Each row is a point on a landscape with many peaks, with its height.
From any point a climber steps to the highest of the 6 points nearest to it. It stops when none of these is higher. Distance is the straight distance between rows; heights are no part of it.
mido: [ 26 -57 -68 -65  44  12 -39 -29 -37 -73  66  -7 -41 -52  32  23  79   3
  22 102 -17  22 -10  -1   8 -16  28  -3   2  24  21  17  31 -40  18  24
 -35 -25 -15  60  52  -5 -26 -75 -93 -57 -46  48 -43]  h=38.9
Ropon: [-43  45  61  20  -4 -41  13  29  53  34 -42 -36  28  19  53   7 -23  -6
 -17 -86  18 -23  35 -50  12 -73 -44 -14  52 -40 -33  31 -25   1   2  -4
 -22 -44  16 -89 -55   5   3  36  28  19  71 -31 -22]  h=59.8
Dib: [ 11  25  40  22 -33  10  10  16   6   6 -23 -10  32   9 -21   5 -17  10
 -14 -16  -6   1  16 -14 -12   2  -1   6  12   9 -17 -10  -3   7  -6 -11
  -5  19   3 -21 -11  -1  -5  19  41  16  34 -25  10]  h=38.6
lavot: [-44  23  72  24 -18 -12  19  29  50  44 -33 -18  29  45  16  -6 -51   4
 -18 -94  17 -35  17 -28  12 -22 -43 -10  33 -37 -37  19 -18   3  -5 -33
  -9 -19  22 -83 -52   5  -3  30  46  16  73 -45 -28]  h=55.1
saro: [ 24  -9 -39  -5  21  12   2 -10 -14   3  20  22 -28 -17 -15 -20  21   1
   5  23 -14  17 -16  30   9  14  11  -6 -13  13  27 -20   8   8   9  10
  11   0 -18  44  12 -12  27 -24 -12   9 -34  23  20]  h=57.5
Birud: [ 15 -16 -32 -30  36 -19 -32 -15  -7 -38  10  18 -20  -8  31   9  22  -6
  12  33  28  -6  16  11   6 -28  -5  -6   7  -8  17  16  -9 -20  23  -4
 -16 -55  14  12  20   2  -4 -26 -59 -13 -21  32 -29]  h=61.8
miv: [ 11  14   3 -12   9 -12 -19   0   2 -14 -17 -14  -4  -2  21  15 -12   7
   9  18  39   9  10  10 -12 -13  -2   5   5  -2   8   5  13 -19  18  -6
 -12 -42   5  -7   6   1   0  -3 -11  -8  -3   3 -14]  h=52.0
bub: [ -7   7  42  37 -47  -1  29  20   2  18 -24  13  15  31 -30 -10 -13   6
  -2 -21 -20 -11   9  -5 -11  50   8  -4 -20   3  -6 -24 -10  13 -28   7
  26  59  -4  -3   9   6   6  36  59  -8  24 -36  18]  h=25.3
ruz: [ 17 -31 -50   6  15  18  28 -12 -36   7  26  21 -31 -10 -39 -22   4 -10
   4  40 -21  28 -49  24   6  57  30   0 -53   1  19 -28  22   4 -20  25
  30  43  -6  58  20 -12   9   8  -6   0 -52  10  32]  h=49.3
banov: [-23  23  45  18 -18   1   3  20  30   8 -17 -29  23  19   7  19 -38  -4
 -20 -34  10 -23  -4 -28  -8 -34 -20   4  16 -11 -36  21   9  -2  16 -17
 -16 -14  12 -54 -43  11 -10  21  17   7  43 -26  -9]  h=41.0
Zapa: [-41  51  61  21   0 -50   1  28  54  35 -39 -46  35  12  65  11 -18  -6
 -22 -85  21 -21  48 -47   7 -86 -53  -9  61 -38 -41  30 -25  -3   3  -3
 -31 -54   5 -97 -58  -6   8  26  21  29  75 -30 -29]  h=53.5
gab: [  5  16   5 -13   8 -20 -20   6   6 -13 -18 -21  -1  -3  29  24 -12   4
   8  16  43   7  12   7 -13 -34  -3   8   5   0   7  20  14 -11  16  -4
 -17 -51   9 -15  -1  17  -6  -3 -14 -16   3  13 -17]  h=25.2
mefa: [-27  22  64  32 -30  12  11  20  39  37 -20 -10  34  44  -3  -6 -50   1
 -18 -75   3 -27  12 -19  13  -8 -28   1  23 -21 -43   6 -18  16  -5 -34
 -10   3  21 -65 -48   5  -6  23  50  32  60 -46  -9]  h=45.1
zegob: [ 24 -34 -61 -34  29  20 -35 -32 -34 -31  51  19 -20 -41   7  -2  50  -1
   6  55 -22   3 -18  20  -2  13  11   5   2  23  15 -11  15  -4  12   2
   0  -2 -10  41  32 -13  -1 -59 -70 -16 -50  38  -9]  h=29.0
lopov: [-33  26  69  38 -22   6  12  22  38  54 -31  -8  34  53  -1 -16 -57   9
 -15 -96   8 -26  21 -18  21   3 -33  -2  34 -21 -37  13 -28  16 -16 -42
  -3   2  20 -71 -50   6  -3  29  68  34  70 -49 -15]  h=46.3
Lag: [ -41   58   47    0    4  -35  -23    9   38    6  -29  -50   22    4
   59   17  -15  -15  -19  -67   12  -21   36  -33   -1 -102  -48    0
   42  -19  -32   40  -19   -6   24   10  -34  -57  -12  -76  -52   -2
   -1    2  -12   22   52    2  -18]  h=52.3
venas: [-45  32  58  20 -10 -25  14  30  53  28 -32 -29  27  26  36   5 -29  -5
 -14 -81  17 -31  18 -46  10 -58 -41 -15  31 -36 -33  30 -19  -1   7 -13
 -19 -29  12 -79 -58   5  -4  30  26  15  69 -29 -24]  h=60.0
lun: [ 25 -39 -54 -47  40  -3 -35 -26 -27 -58  41  18 -30 -30  28   3  53  -9
   5  60   2 -12   1  -4   6 -33   3  -9   9   8  13  18   5 -28  29   4
 -13 -35   4  32  24   1 -20 -49 -91 -29 -25  49 -37]  h=57.3
farek: [-19  30  25   2  -2 -12  -7  17  20  -9 -22 -35   9   4  23  26 -25  -5
  -5 -12  26 -11   1 -15 -17 -58 -16  11  12  -2 -16  26  13   0  19  -4
 -15 -39   5 -36 -31  22  -8  12   2 -12  32   0 -10]  h=33.5
Palag: [-32  37  51  58 -41   0  31  15  21  67 -33  21  28  63 -43  -9 -56  -9
 -10 -82 -12 -35  -5  -2  -4  67  -7   0 -25   6 -26 -18 -52  17 -46 -21
  41  56   7 -56 -30  28  16  49 101  23  40 -49  20]  h=44.3
bov: [  0 -14  16  19 -28   2  36  11  -3  18  -6  10 -15  27 -39 -23 -15   1
  19   2  -7  12 -13  16   5  55  17 -14 -28  -9  12 -40  17  17 -18  18
  26  52 -12  30  20 -13  15  20  42  -8 -14 -29  26]  h=35.5
garet: [  6  22  43  32 -40  10  19  22  10  19 -25   0  37  20 -25   2 -19  11
 -14 -17 -15  -9  20 -15 -12   9  -1   5  12  11 -19  -3 -18  12 -11  -7
   7  29   6 -23 -14   7  -2  29  57  18  38 -28  16]  h=38.4
fuzi: [  22  -44  -60  -60   42   -3  -32  -24  -30  -80   46    6  -33  -45
   41   14   76  -12   10   75   -5    4    2  -12   12  -44    8   -6
   13   11   15   23   15  -28   23   15  -31  -35   -2   41   36    0
  -32  -65 -100  -39  -26   58  -44]  h=54.7
Vopev: [ 15 -31 -28   3  -6  32  42 -16 -29  21  17  19 -17  18 -61 -26 -15 -16
  13  24 -10  33 -41  21  11  69  18  -6 -43 -13  17 -40  20   8 -30   9
  41  60  -6  56  16 -20   6  14  27  16 -43 -17  39]  h=48.1
dip: [ 27  -3 -23 -24  25   3 -27 -18  -8 -11  12   8 -22  -9   9  -6   3   6
   6  19  16   0   8  23  -4   5  -3 -10  -3   9  25 -10   4 -11  24  -5
  -6 -29   0  17  17 -12  14 -25 -35  11 -30  15 -13]  h=63.1
bimib: [ 11  -5  -5  10  -2   6  27   9  -2  11  -3   8 -26   5 -28 -21   7   8
  15  16  -9  16  -6  21  15  25  20 -14 -21   3  22 -33   9   8  -3  23
  14  18 -18  40  15 -12  28   4  27   5 -18  -5  23]  h=53.3
namiz: [-33  30  37  10  -6  -7   2  27  36   3 -24 -37  15  15  28  23 -30 -10
 -18 -38  18 -22   1 -33  -4 -65 -26   2  20 -13 -27  32   3   0  20  -3
 -20 -30   5 -54 -47  15  -8  15  10  -2  46  -5  -7]  h=48.9
veki: [-42  36  49  12  -4 -20   5  24  48  13 -28 -33  16  17  34  12 -23 -12
 -15 -63  17 -26  14 -43   3 -77 -35  -5  30 -29 -31  33 -14  -1  17   0
 -23 -33   8 -67 -53   6   1  20  11   8  54 -12 -13]  h=55.6
Relar: [ 21 -53 -78 -56  25  12 -38 -46 -38 -43  63   9 -13 -69   5  11  74  12
  18  88 -32  32 -15  30   2  25  27  10  -2  22  22 -12  17 -15 -12  12
  -6  20 -23  78  59 -15 -11 -60 -67 -34 -73  44  -1]  h=40.6
rofo: [ 23 -20 -35 -27  30   0 -35 -22 -12 -21  19  17 -25 -12  14  -1  18   1
   5  28  10 -10   6  19  -3  -1  -3 -10   0   6  24  -6  -1 -18  23  -4
  -8 -32   2  22  16  -6   8 -35 -57  -4 -38  26 -25]  h=59.9
guki: [-38  24  49  16 -13 -12   9  26  42   9 -20 -28  17  19  22  19 -34  -8
 -20 -47  15 -28   0 -36   2 -55 -29  -3  18 -17 -34  27  -3  -1  17 -10
 -18 -20   9 -58 -48  12  -7  21  16   6  51 -19 -11]  h=48.0
dudud: [-16  23  52  47 -36  14  18  25  21  39 -24  11  44  45 -27  -6 -34   2
 -13 -62 -13 -27  16 -19   9  15 -11   5  13  -5 -35  -1 -44  22 -23 -27
   6  26  19 -49 -38  17   0  27  75  32  58 -38  13]  h=32.3
Vel: [  9 -23 -26  12   6  10  30  -3 -14  13  14  16 -33  10 -37 -25  -2  -9
  15  25 -15  21 -33  21  14  43  23 -10 -40  -1  20 -32  18   7 -15  22
  28  36  -8  48  14 -14  21   6  17   3 -35  -4  29]  h=52.2
natum: [-41  42  52  16  -6 -34   7  27  50  24 -39 -40  25  15  45   6 -19 -10
 -18 -75  18 -25  28 -45   8 -79 -45 -13  38 -32 -29  33 -22   0  10  -5
 -25 -43   8 -84 -56   1   0  27  17  17  65 -22 -20]  h=58.6
gar: [ 21 -50 -60 -55  42   7 -40 -31 -34 -66  57   7 -37 -40  29  13  70  -7
  14  81 -17   0  -8  -6   6 -16  14  -4   5  19  16  11  23 -32  19  13
 -20 -21  -9  43  40  -4 -25 -69 -94 -47 -36  47 -41]  h=54.6
dinez: [ 21  13  -3 -12  12  -4 -21  -5  -1  -8 -11  -7  -9  -4  12   4 -12  12
   6  17  32   9  12  15 -13   0   1  -4   1   8  19  -5  10 -15  19  -6
 -13 -35   0   5  12  -5   6  -8 -16   6 -19   7 -14]  h=59.4
duk: [ 24 -13 -38 -18  26  13 -18 -21 -12  -6  21  16 -26 -19  -1 -14  17   3
   0  20 -10   6  -4  29   1  12   5  -5  -3  16  26 -18   3   3  18   2
   0 -13  -8  35  14 -15  22 -34 -32   8 -41  22   1]  h=60.6
varel: [ 15 -51 -85 -38  21   7 -13 -27 -41 -33  54  32 -24 -70 -10   2  61  16
  17  70 -24  34 -34  35   3  50  46  18 -37  10  42 -10  12 -12 -24  22
  10  44 -23  88  68 -14 -14 -23 -49 -33 -78  46  25]  h=36.7
feb: [ 23 -46 -74 -20  11  39  28 -32 -53  -1  36  22 -31 -33 -47 -24  15  12
  -2  43 -15  49 -53  15  -6  93  46   6 -56  18  43 -22  26   9 -27   3
  35  76  -6  80  46 -21 -11  15 -23  -1 -89  14  34]  h=29.4
norod: [ 23 -40 -50 -56  41 -11 -35 -23 -24 -68  34  22 -26 -30  34   7  63 -19
   7  57   7  -7  12  -8  14 -49  -2 -10  19   2  10  28   1 -26  27   8
 -24 -48   3  29  23  -2 -22 -51 -90 -25 -21  54 -40]  h=57.4
nuri: [ 10 -14 -26 -42  32 -33 -29  -9  -2 -40   3   8  -8 -11  39   8  27 -10
  20  31  32   5  26  11   6 -45  -5   3  19 -12  16  22 -12 -15  20  -2
 -20 -68  16   5  17   7 -10 -25 -57 -13 -10  41 -26]  h=61.5
kor: [ 19  26  31  16 -27   7  14  15   3   5 -22 -13  19   5 -16   3  -8  16
 -10   0   2  10  19  -5 -14   5   5  -1  11  11  -3 -12   3   4  -3  -1
  -3  13  -3  -6  -1  -3   1  16  36  15  20 -24   9]  h=38.7
zoma: [ 15 -27 -58   9  23   9  16 -12 -26   6  27  22 -36 -21 -29 -18  20  -4
   4  37 -26  22 -38  26  11  34  31  -2 -37  11  23 -22  14   9 -10  24
  23  18 -12  55  18  -9  13  -7 -12  -4 -48  20  26]  h=45.9
sudom: [ 19 -39 -57   1  17  29  34 -22 -45   6  28  23 -29 -11 -43 -22   1  -7
   1  38 -19  35 -56  20   1  68  33   5 -54   5  22 -28  25   6 -27  17
  38  52  -5  62  23 -17   2  11  -8   0 -63   7  34]  h=45.4
somal: [-43  49  54  10   0 -34  -3  18  48  20 -32 -39  26   8  53  13 -17 -11
 -17 -75  15 -22  33 -44   5 -91 -48  -6  43 -30 -33  32 -22  -2  13   1
 -32 -48   1 -78 -54   1   4  17  10  16  59 -12 -17]  h=56.4
bodit: [ -2  26  42  17 -25  11   4  18  15   6 -17 -27  30  12   0  18 -36   2
 -19 -15  10 -10   6 -17 -18 -20 -12   7  13  -4 -32   8  12   0  12 -15
 -16  -6   9 -38 -27   2 -13  16  20  10  35 -23  -4]  h=39.7
dedi: [ 22 -27 -60 -23  30  19 -28 -31 -28 -17  40  22 -19 -40  -2  -9  38   2
  -1  39 -24   6 -18  30   1  16  11   2  -2  21  19 -13  10   6  12   6
   8   1 -10  43  22 -13   8 -45 -51  -7 -50  33   5]  h=46.6
moti: [ 20 -19 -51  -4  24  17   2 -12 -21  -4  24  24 -30 -21 -17 -23  25  -1
   6  32 -25  17 -22  29   9  18  18   1 -19  16  24 -19  10  14   1  17
  13  10 -15  53  16  -8  20 -20 -15   3 -40  30  22]  h=52.7
dar: [ 16  -4 -21 -27  25 -10 -28 -13  -5 -25   4   7 -16  -6  22   5   5   1
  11  25  31  -1  16  16  -3 -13  -4  -3  -1  -3  23   7   0 -21  22  -9
 -12 -50   8   7  19  -2   2 -24 -43  -8 -24  20 -24]  h=68.8
nefo: [-28  30  67  45 -28  10  15  25  24  55 -27   9  40  60 -17 -15 -48   8
  -4 -90  -4 -25  24 -15  25  16 -21   3  26 -10 -34   1 -44  27 -22 -40
   9  16  15 -62 -50  17  -1  26  81  39  64 -47  -1]  h=43.8
vov: [  4  17  39  29 -39   7  24  21   3  11 -24   1  26  14 -30  -1  -9  11
  -7 -13 -15  -5  21 -12 -13  18   8   0   2   8  -9 -17 -10   9 -14   1
   9  37  -3  -6   1   2   3  30  54   8  27 -25  14]  h=38.3
maniz: [  5  25  39  23 -31  10   0  15  10   2 -22 -20  29  10 -12  17 -28   5
 -20 -11   3  -8  11 -15 -16  -5  -8   6  14   3 -24   1   6  -1   2 -14
 -13   7   7 -28 -16   2  -7  14  29  20  32 -27   9]  h=38.8
Zevol: [ 26  18  14   2  -4   5   2   4   1   1 -18  -8   0  -4 -13  -7  -4  17
   2   7   9  15  17  11  -5   6  11  -6   1  10  18 -17   9  -2   6   1
  -5  -1 -10  13  14 -13  14   2  17  15  -4 -11   9]  h=0.3
Mina: [-39  45  64  63 -30  -2  30  29  26  73 -41  23  31  70 -34  -9 -54   0
  -1 -93   2 -33   8  -9  20  53  -9   4  -2   4 -27 -15 -53  20 -42 -29
  34  37  11 -64 -47  35  16  41 108  29  58 -54  16]  h=49.5
sifar: [-31  34  57  58 -33   4  25  27  24  58 -29  22  36  63 -29  -5 -45  -1
  -6 -80  -7 -33  12 -12  15  38  -8   6  -1   2 -28  -6 -54  20 -35 -27
  27  34  12 -55 -45  30  10  37  97  29  57 -47  13]  h=70.2
fom: [ -1  -1  35  25 -42  -3  32  18   5  18 -23   9   2  27 -35 -15 -12   9
   9  -4 -11  -1   4   6  -8  46  13  -6 -20   1   4 -30   3  13 -23  10
  28  53 -11  12  14  -3   9  30  51 -10  10 -33  23]  h=28.1
tudo: [ 18 -44 -74 -14  14  28  20 -29 -51  -3  32  24 -29 -36 -39 -17  14   9
   1  45 -19  42 -58  15  -6  80  43   8 -61  15  37 -16  26   4 -28  12
  31  65  -2  76  46 -17 -11  10 -30  -7 -83  21  34]  h=33.6
belo: [ 11   4 -12 -19  23 -22 -24   0  -1 -19 -12  -2  -8  -5  30  15  -2   0
  12  21  39   3  13  16  -8 -24   2   4   8   0  16  13   2 -20  21  -7
 -16 -55   9  -4  11  10  -1 -10 -33 -13 -12  19 -24]  h=58.5
kadun: [ -3  20  42  42 -42   6  26  22   9  20 -25   9  32  25 -29   0 -15   1
 -14 -26 -20 -15  17 -11 -11  25   3   1   0   6 -20  -9 -27  14 -20  -3
  14  44   6 -20 -11  11   0  32  63   8  42 -30  17]  h=37.5
Pivoz: [-17  24  34  12 -18   2   0  20  22   0 -18 -28  19  12  10  24 -34  -4
 -15 -17  18 -16   0 -23 -16 -37 -14   8  11  -3 -30  23  13  -3  14  -8
 -19 -19   7 -41 -35  16 -10  15  13  -2  34 -14  -6]  h=42.3
Feru: [  8 -17   0  12 -12   6  34   6  -5  16   2  11 -23  22 -38 -24  -8   0
  16  14  -8  19 -17  20  11  44  18 -16 -36  -8  19 -34  15   8 -12  23
  23  41 -15  42  15 -16  23  16  34  -1 -23 -17  26]  h=51.3
Dor: [-15  24  48  22 -24   9   5  23  26  11 -16 -22  29  20  -5  10 -40  -2
 -25 -35   6 -22   2 -22  -2 -17 -21   3  17  -9 -38  11   2   0   5 -20
 -17  -4  14 -52 -35   4 -12  15  29  17  41 -32  -4]  h=38.5
Zigi: [ 20 -30 -42 -63  41 -23 -30 -23 -15 -61  23  17 -17 -28  43   3  58 -22
   4  49  10   1  23  -2  16 -65  -3  -5  27  -9  11  27  -9 -24  28   4
 -29 -57  10  18  20  -3 -22 -44 -91 -13 -12  49 -33]  h=57.7
Gemot: [  2 -18  13  12 -30   8  35   2  -7  23   3  10 -17  33 -45 -26 -19  -3
  22   8  -8  18 -21  21  12  60  14 -11 -33 -13  13 -47  17  15 -24  20
  34  56  -8  39  22 -19  18  18  39   0 -24 -30  27]  h=27.5
Lakip: [ 23 -47 -54 -45  40  13 -42 -31 -32 -53  51  11 -34 -33  27   9  57  -4
  10  65 -15  -6  -8   2   3  -8   4  -4   2  18  15   5  19 -26  20   8
 -14 -17  -5  38  34  -4 -21 -64 -87 -36 -38  42 -34]  h=53.6
Rukiv: [ 19  -7 -31   3  17  11  10  -4  -8   5  10  17 -29 -10 -19 -19  18   5
  10  21 -15  15  -7  28   9  16  16  -7 -17  11  25 -26   5   7   6  15
  10   2 -14  43  13 -14  28 -12   4  12 -32  17  19]  h=55.7
nop: [ 14 -24 -43  13  17  12  25  -7 -23   9  20  23 -34  -4 -34 -23   6  -8
  10  28 -22  21 -41  25  12  41  30  -4 -44   2  19 -24  18   8 -12  26
  25  27 -14  54  15 -12  18   1   2   6 -41  11  32]  h=51.4
ril: [ 26 -21 -42 -33  33   5 -36 -26 -24 -26  28  19 -27 -16  13  -2  25  -1
   8  31   2  -7  -2  18  -4   2   1 -10  -2  10  20  -3   6 -15  26  -6
  -6 -25   0  23  20  -8  -1 -44 -65  -7 -40  29 -20]  h=43.6
vilo: [ 16 -38 -46   2   4  34  43 -22 -42  13  25  22 -23   3 -56 -26  -6 -13
   2  34 -16  37 -51  21   6  74  24  -1 -49  -4  21 -34  24   7 -28  12
  43  64  -2  64  20 -23   7  14   4  12 -54  -7  36]  h=45.5
Tunob: [-16  23  47  45 -42  10  21  21  15  29 -22  11  40  35 -33   2 -26   0
  -9 -43 -22 -21  14 -17  -1  19  -3   7   6   5 -32  -3 -39  15 -21 -20
  16  36  11 -36 -30  15  -1  31  69  21  46 -35  13]  h=23.3
sug: [ 19 -28 -41 -42  36 -20 -32 -19 -11 -50  20  22 -23 -20  33   5  41 -15
   7  44  13  -5  16   3   8 -37  -2  -8  15  -8  17  19 -10 -21  26   0
 -19 -54   9  20  22   4 -13 -37 -76 -18 -22  42 -33]  h=59.1
Zeme: [ 17  17  24  13 -26   4  16  13   3   6 -19  -4   8   5 -16  -7  -4  17
   2   3  -1  13  20   4  -6  14  10  -6   3  10  14 -19   3   4  -3   7
   1  18  -9  11  10  -6  14  18  38  10   8 -16  15]  h=42.6
ginet: [-49  28  67  24 -16 -29  21  29  57  39 -41 -21  29  36  36  -3 -43   2
 -15 -94  23 -32  25 -36  10 -43 -46 -15  37 -40 -34  27 -21  -4  -4 -26
 -10 -28  21 -87 -52   6  -2  40  40  10  77 -41 -36]  h=63.8
Fufem: [-21  22  50  56 -38   7  24  22  20  46 -28  25  38  52 -35  -1 -36  -2
 -11 -60 -17 -30  13 -17   6  35  -5   4  -5   4 -29  -7 -54  19 -31 -19
  23  39  12 -48 -34  28   8  35  88  22  54 -38  13]  h=53.1
tul: [ -6  -9  33  20 -45   1  34   7   0  23 -13  11   2  33 -41 -22 -16   3
  13  -9 -11   7  -7  13  -1  65   9  -9 -29  -7   7 -38   9  20 -24  10
  33  64 -11  22  21  -5  11  30  49 -10  -2 -35  28]  h=13.4
fisod: [ 26   5 -13 -12  12   2 -15 -11  -4   1   0   1 -15  -8   0 -12   2  12
   3  12  15  10  12  23  -4   6   4  -5   0  12  26 -13   6  -5  18   0
  -5 -16  -6  18  15 -16  18 -15 -11  15 -24   7  -2]  h=55.4
regi: [  2  20  16  -1  -2 -10 -15   7   9  -7 -18 -25   6   1  20  24 -22   6
   2   9  32   1   5  -1 -18 -25  -5   8   4   5  -1  14  19 -11  18  -8
 -17 -37   7 -23  -6  12  -6   6  -4  -6  14  -3 -11]  h=34.1
nuse: [-26  23  44  51 -46   2  31  14  13  44 -25  24  29  49 -42  -5 -38  -4
 -10 -57 -20 -30   7  -9 -12  55   3  -1 -20   8 -23 -12 -42  17 -39 -14
  33  60   9 -39 -18  25   9  46  82  14  36 -38  18]  h=33.7
pepu: [-20  27  16  -6   7 -26 -21  11  14 -13 -22 -38  13  -3  40  29  -8 -10
   8  -6  28  -2  14  -7 -14 -74 -16  17  25  -2 -10  36  13   3  24   3
 -19 -57   6 -34 -21  24  -9  -1  -8 -15  28  21 -12]  h=57.6
Godo: [-32  37  28   2   1 -18 -11  18  28  -2 -24 -42  12   2  32  21 -14 -13
  -6 -30  18 -12   9 -27 -12 -88 -29   8  28  -9 -23  43   1   3  23   7
 -22 -44   2 -48 -42  20  -6   7  -1  -6  39  11  -8]  h=42.1
tegas: [  5   2 -11 -33  22 -36 -31  -4   0 -30 -14 -13   1 -14  43  18  11  -5
  23  21  36  12  25  15  -1 -53  -3  14  26 -11   8  30  -3  -7  16  -1
 -17 -73  11  -9   6  16  -7 -16 -35 -18   5  30 -20]  h=45.0
daput: [-28  39  23 -10   6 -22 -25   7  24  -7 -25 -49  20  -1  51  21 -11 -17
  -6 -37  13 -12  24 -18 -13 -98 -37  14  38  -7 -24  47  -1   8  30   9
 -24 -55  -8 -52 -35  16  -4  -7 -14  -1  45  17 -11]  h=47.8
Kot: [ 22 -58 -63 -58  31  16 -48 -41 -38 -54  63  -1 -25 -52  20  19  67   3
  16  92 -22  18 -19  10   3   4  20   4   1  20  14  -1  30 -28   8  15
 -15  -3 -15  52  50  -7 -17 -68 -87 -44 -55  42 -31]  h=47.3
lur: [ 28  -2 -22  -6  18  11   3  -9  -6   2  10  12 -23  -9 -13 -19  14   9
   7  17  -4  18  -2  25   6  11  10  -6  -5  16  27 -23   4   5  12   8
   4   0 -15  34  13 -16  26 -19  -2  12 -29  10  10]  h=55.5
riz: [ -9   2  43  26 -61   7  31   4   3  30 -18  10  10  37 -46 -20 -27   0
   5 -29 -13  -8  -4   7 -15  74   1  -4 -26  -1  -3 -35  -1  28 -37  -3
  43  78  -5  -2  20   3  11  40  63 -11  10 -40  30]  h=15.9
leta: [  21  -53  -74  -29   10   44   18  -34  -53   -3   44   21  -32  -43
  -51  -20   29   20    4   47  -13   52  -53   17   -9  101   47    6
  -60   23   49  -19   28   12  -18    4   27   83   -5   98   61  -24
  -16    9  -28  -11 -103   18   41]  h=28.9
fes: [ 10   9  26  19 -23  -1  28  17   3   9 -20   0  -3   9 -25 -10   3  14
   7   5  -9  13  14   7   0  24  14 -11  -8   6  16 -28   2   5  -9  14
  12  27 -15  24  14  -3  16  23  43   1   5 -20  20]  h=48.3
Pebaz: [ 22 -33 -45 -39  41  -4 -35 -21 -16 -48  32  21 -32 -17  25   2  43 -12
   5  45   5 -14   5   5   4 -21   2  -9   5   0  18  13  -2 -20  26  -1
 -13 -39   6  23  21   1  -9 -45 -81 -24 -32  39 -32]  h=54.8
gat: [ 24  18  11  -6  -4   2 -10  -1   0  -1 -15 -13   2  -4   1   4 -13  16
  -3   6  26  13  14  12 -16   4   3   0   3   8  11 -15  15  -4  10  -5
 -14 -20  -2   1  12 -10   9  -1   2  13  -5  -8  -1]  h=29.8
guk: [ 12 -45 -80 -18  22  10  -5 -23 -45 -23  47  32 -24 -60 -17 -10  47  14
   9  61 -27  29 -44  28  -1  52  45  12 -44  17  34  -8  17   3 -24  22
  19  41 -14  76  54  -9 -10 -15 -44 -21 -71  40  28]  h=36.8
pozap: [-15  26  12 -16  10 -32 -35   0  12 -16 -20 -43  14 -10  48  26  -5 -13
   9 -13  21   1  21  -1 -15 -84 -26  25  40  -3 -16  46   5   8  23   7
 -23 -67   4 -35 -16  20  -8 -13 -20 -14  29  26 -11]  h=39.3
pano: [-11  20  54  31 -30  17  12  17  20  25 -19  -7  41  30 -17   6 -38   3
 -21 -46  -7 -20  14 -22   4  -5 -15   4  20  -8 -37   6 -18  11  -5 -26
  -9  12  16 -51 -36   5  -7  20  49  29  50 -36   1]  h=42.0
bipeb: [ -4  17   4 -20  10 -29 -25   6   7 -19 -18 -31  11  -8  43  24   1  -8
  16   8  29   8  22   5 -11 -66 -13  21  28  -4  -1  35   5  -1  21   1
 -17 -65   8 -24  -3  25 -12 -10 -22 -21  18  24  -8]  h=8.0
gake: [ 16 -43 -80 -39  24  14 -21 -34 -40 -29  54  26 -12 -71   0   4  64  10
  12  67 -32  22 -30  31   5  30  30  15 -14  22  20 -11  12  -1 -13  14
   8  22 -20  72  50 -10  -2 -43 -53 -23 -63  44  13]  h=39.6
Kudi: [-40  61  61  14   6 -47 -13  17  48  24 -34 -46  34   2  73  15 -23 -12
 -20 -81  18 -20  52 -40   5 -91 -54  -3  55 -32 -42  34 -24 -11   9   1
 -38 -63  -5 -93 -52  -8   3  13   2  35  65 -20 -28]  h=33.9
pamog: [-13  17  46  52 -47   4  27  20  10  27 -28  15  29  36 -34  -1 -23  -2
  -8 -34 -25 -22  12 -12 -15  37   4   4  -7   6 -21 -10 -35  14 -29  -6
  26  49   4 -28 -10  19   3  42  68   8  38 -35  18]  h=25.9
zefur: [ 13 -33 -76 -11  26  15  -5 -24 -39 -17  38  31 -19 -51 -11 -10  44   6
   5  53 -34  26 -38  30   3  36  35  15 -29  20  24 -13  14  10 -14  16
  21  27 -16  62  30  -5   5 -19 -33 -14 -58  42  26]  h=34.0
nilef: [-36  18  59  22 -18  -7  14  23  47  22 -26 -20  28  30  13   7 -44  -4
 -15 -65   8 -33   3 -34   7 -33 -33  -6  23 -26 -39  20  -7   2   8 -23
 -19 -14  15 -69 -51   6  -8  24  30  17  59 -35 -19]  h=43.2
sege: [ 27 -47 -67 -46  28  17 -46 -42 -38 -40  58   8 -19 -54  11  10  63   7
   9  75 -31  12 -24  20  -2  15  17   6   3  24   9 -10  23 -12   4   7
  -3   2 -12  55  44  -9 -11 -63 -72 -33 -54  37 -13]  h=39.0
Bevof: [  7  27  34  12 -24   9  -2  11   9   3 -23 -24  22   5   0  17 -26   5
 -10   0  16   0   8  -6 -19  -9  -8   5  13   5 -15   3  17  -9   6 -12
 -18  -7   5 -22 -11  -2  -7  10  19  10  21 -19  -1]  h=38.2
suro: [ 16 -42 -77 -12  16  17   9 -31 -50  -6  38  27 -29 -42 -30 -13  24   9
   4  50 -18  36 -53  19  -1  74  45   9 -57  15  34 -12  25   6 -24  19
  27  57  -4  74  45 -15  -6   5 -34 -14 -82  25  33]  h=34.7
Zipu: [ 12 -54 -83 -29  20  14  -2 -30 -45 -17  47  31 -33 -58 -26  -4  43  17
  16  61 -15  39 -49  24  -4  79  49  13 -58  14  46 -11  26  -3 -25  20
  15  63 -16  90  64 -18 -18  -6 -46 -29 -94  34  30]  h=33.0

For each start below, name the point where the climber stops.
bub => dar
banov => ginet
fom => dar
kor => dar
kadun => ginet
Bevof => ginet
sudom => dar

Call two points neighbours if one is among the 6 nearest of the other. Go from one point of each pair to the other, from neighbour to neighbour, staying as high as possible. Name the lowest point that can't be avoided.
dar, pepu => pozap
ginet, pepu => daput
pepu, sifar => nefo
